Each row is a point on a tangle of strands that fork, close into loops and nearly touch. The rows are in no order.
Points whose rows are less than 37.7 apart are linked; no others are. Some points are linked to none.
q238: [ -5  21  27  22 -26   6 -34  17 -20 -39   5  31 -39   6 -20]
q508: [ 11  -2   7  -5 -36  21  -7  -5  -6 -29   5  -6  -2  10  -7]
q792: [ -8  42  21  42 -11   7 -34  34 -21 -58   4  52 -53  24  -9]
q599: [ 15 -17 -28 -21   6  -2  45 -21  26   4   4 -36  55   7  19]
q330: [-30 -10  -5  14  80 -43 -11  20   8  70  -8  22 -25 -51  -3]
q818: [  7  -5 -16  -3  22  -4  24  -7   6  36  -4  -2  19   0  18]
q95: [-24  -3  -3  15  69 -39 -15  20   8  57  -5  26 -30 -47  -9]
q80: [  4 -24 -26 -24  19  -6  33 -17  20  20  -1 -34  47  -3  23]
q848: [ 24   2 -25  -1   2   9  60 -23  25   4   2 -19  54  31  27]
q225: [-31  -6  43 -26 -25 -13 -60 -16 -13 -20  -5  -5 -29 -47 -50]
q473: [-36 -40  -5 -17  68 -42 -10   8   0  65 -15 -24   6 -48   8]
q633: [ -6 -29 -12 -26  17  -9   4  -8  10  23  -4 -30  23 -19   9]
q908: [-32 -12  33 -22 -10 -15 -54  -9  -8  -5  -6  -3 -29 -50 -42]
q686: [-36 -23  18 -17  21 -26 -41   3  -1  25  -9  -8 -24 -53 -27]
q749: [-16 -34  -6 -29  22 -13  -7  -5   7  26  -6 -31  16 -29   3]
q317: [ 17   1 -26   0  17   3  58 -24  25  22  -1 -16  52  24  31]
q40: [ -2   7  37  -7 -58  17 -41  -5 -20 -57   4   4 -22   2 -27]
q893: [  5 -15  -3 -18 -13   8  -2  -7   5  -3   4 -16  10  -6  -3]
q547: [-30 -13  26 -15   4 -19 -47  -4  -4   9  -6  -3 -30 -49 -35]
q403: [ 21  -2 -11 -11 -28  22  21 -11   8 -27   7 -19  26  20   2]
q91: [-34 -19  13  -7  32 -30 -35   8   1  35 -10   1 -28 -54 -22]
q767: [ 24  -7 -16 -16 -25  18  30 -15  15 -25  10 -29  36  18   5]
q206: [ 11  21  12  12 -50  28 -10   8 -21 -61   6  13 -18  40   0]
q977: [  7  20  20   8 -58  29 -21   6 -23 -71   5  12 -21  37  -7]
q369: [ 17  -1  -3  -7 -29  21   6  -5   0 -23   6  -9   9  13  -2]
q744: [  4  32  12  30 -22  13 -18  23 -20 -43   5  35 -35  31  -3]
q51: [ -5 -14   2 -13  -3   0 -10  -3   2  12  -1  -9  -3 -16  -6]
q249: [ -7   0   4   9  16 -10 -14  12  -2  23   0  19 -26 -20 -13]
q554: [  0  18  34   5 -60  22 -38   4 -25 -72   5  13 -28  19 -20]
q560: [ -1  40  13  39 -11   7 -22  29 -19 -44   5  45 -42  30  -4]
q690: [ 9 -6 -9 -9 -3  7 13 -6  5  8  1 -9 12  2  6]
q103: [ 10  26   6  27 -13  10  -6  19 -14 -20   3  30 -25  25   1]
q364: [-26 -29  -7 -12  55 -32  -6   7   3  58 -12 -11   1 -37   7]
q759: [  7  22   3  24  -1   4  -4  17 -10  -6   3  28 -23  19  -1]
q518: [ 14  20   1  19 -25  20   5  11 -13 -25   5  15 -10  33   4]
q244: [-23 -11  -3   6  52 -31 -15  14   5  51  -8  16 -23 -41  -7]
q839: [ 20  36 -11  33   7   9  31   4  -3  10  -3  22   6  42  23]
q168: [ 16 -20 -21 -27 -19   6  25 -18  22 -20  10 -41  41   4   6]
q698: [  8  13   1  16   0   3   1  10  -7   7   2  21 -16   9  -1]
q628: [ 18  13 -22  12  17   3  51 -15  15  29  -3  -1  37  26  31]
q311: [-15  15  36  17 -14  -7 -48  10 -16 -27   4  30 -49 -25 -36]
q919: [ 21  37 -14  37  14   8  48  -6   6  24  -4  18  22  48  34]
q220: [ 17  18  -3  15 -17  18  16   6  -7 -14   3  11  -3  32   6]
q144: [  1 -23 -20 -22  18  -6  21 -11  12  21  -2 -27  33  -9  17]
q431: [ 16  -5 -17  -8  -4  10  29 -11   9   3   2 -15  25  14  12]
q77: [ 10   3  16  -7 -51  24 -19  -4 -12 -49   8  -5  -8  15 -14]
q52: [ 19 -10 -26 -14   0   5  52 -22  26  -1   4 -30  54  19  20]
q229: [  6   2  25 -12 -55  22 -31  -7 -14 -53   7  -5 -11   5 -22]
q881: [ 20  25 -16  28  20   3  50 -12   9  34  -5  13  29  37  35]
q790: [ -5 -13 -13  -8  29 -12  10  -2   6  39  -5  -5   9 -15  11]
q93: [-15 -18  -7  -9  36 -19  -2   3   4  46  -7  -2  -1 -28   4]
q482: [-25 -38  -3 -28  33 -24 -13   0   3  37  -9 -30  12 -37   1]
q785: [ 12 -31 -22 -38 -10  -4  25 -20  28 -21   9 -52  53  -4   7]
q199: [-22 -10   3   2  37 -26 -21  12   3  41  -5  13 -26 -40 -12]
q320: [ 16  25 -10  23   7   9  23   6  -3  12  -1  19   1  30  16]
q209: [ 15  17   5  10 -40  26   1   6 -14 -42   5   8  -8  35   1]
q313: [13 14 -7 14 -5 11 15  4 -5  4  1 13 -2 21  9]

How many points has the smallest loop of links through each point below? Write - if it is on no loop.
q220 -> 6
q168 -> -
q91 -> -

A piece is two or more points that can be reached from each other along the links. Count, over all rows, the pieces, the separate loops (a circle has one, a figure eight two, a Y none), the forks (points with three links) and the tips (points with one).
pieces -> 4
loops -> 1
forks -> 3
tips -> 9

A fork is a point with three links, a tip a point with one. Leave the first point through the second and follow the links. Name the first fork or tip that comes.
q313, q698 -> q103
q908, q547 -> q330
q95, q244 -> q225
q229, q40 -> q518
q599, q80 -> q482
q919, q839 -> q313
q364, q93 -> q818
q431, q690 -> q51
q508, q369 -> q785
q51, q893 -> q431

Name the points in between on the shortest way along the links from the first point to the second, in order.
q244, q686 -> q199, q91
q818, q473 -> q790, q93, q364
q320, q759 -> q313, q698
q508, q168 -> q369, q403, q767
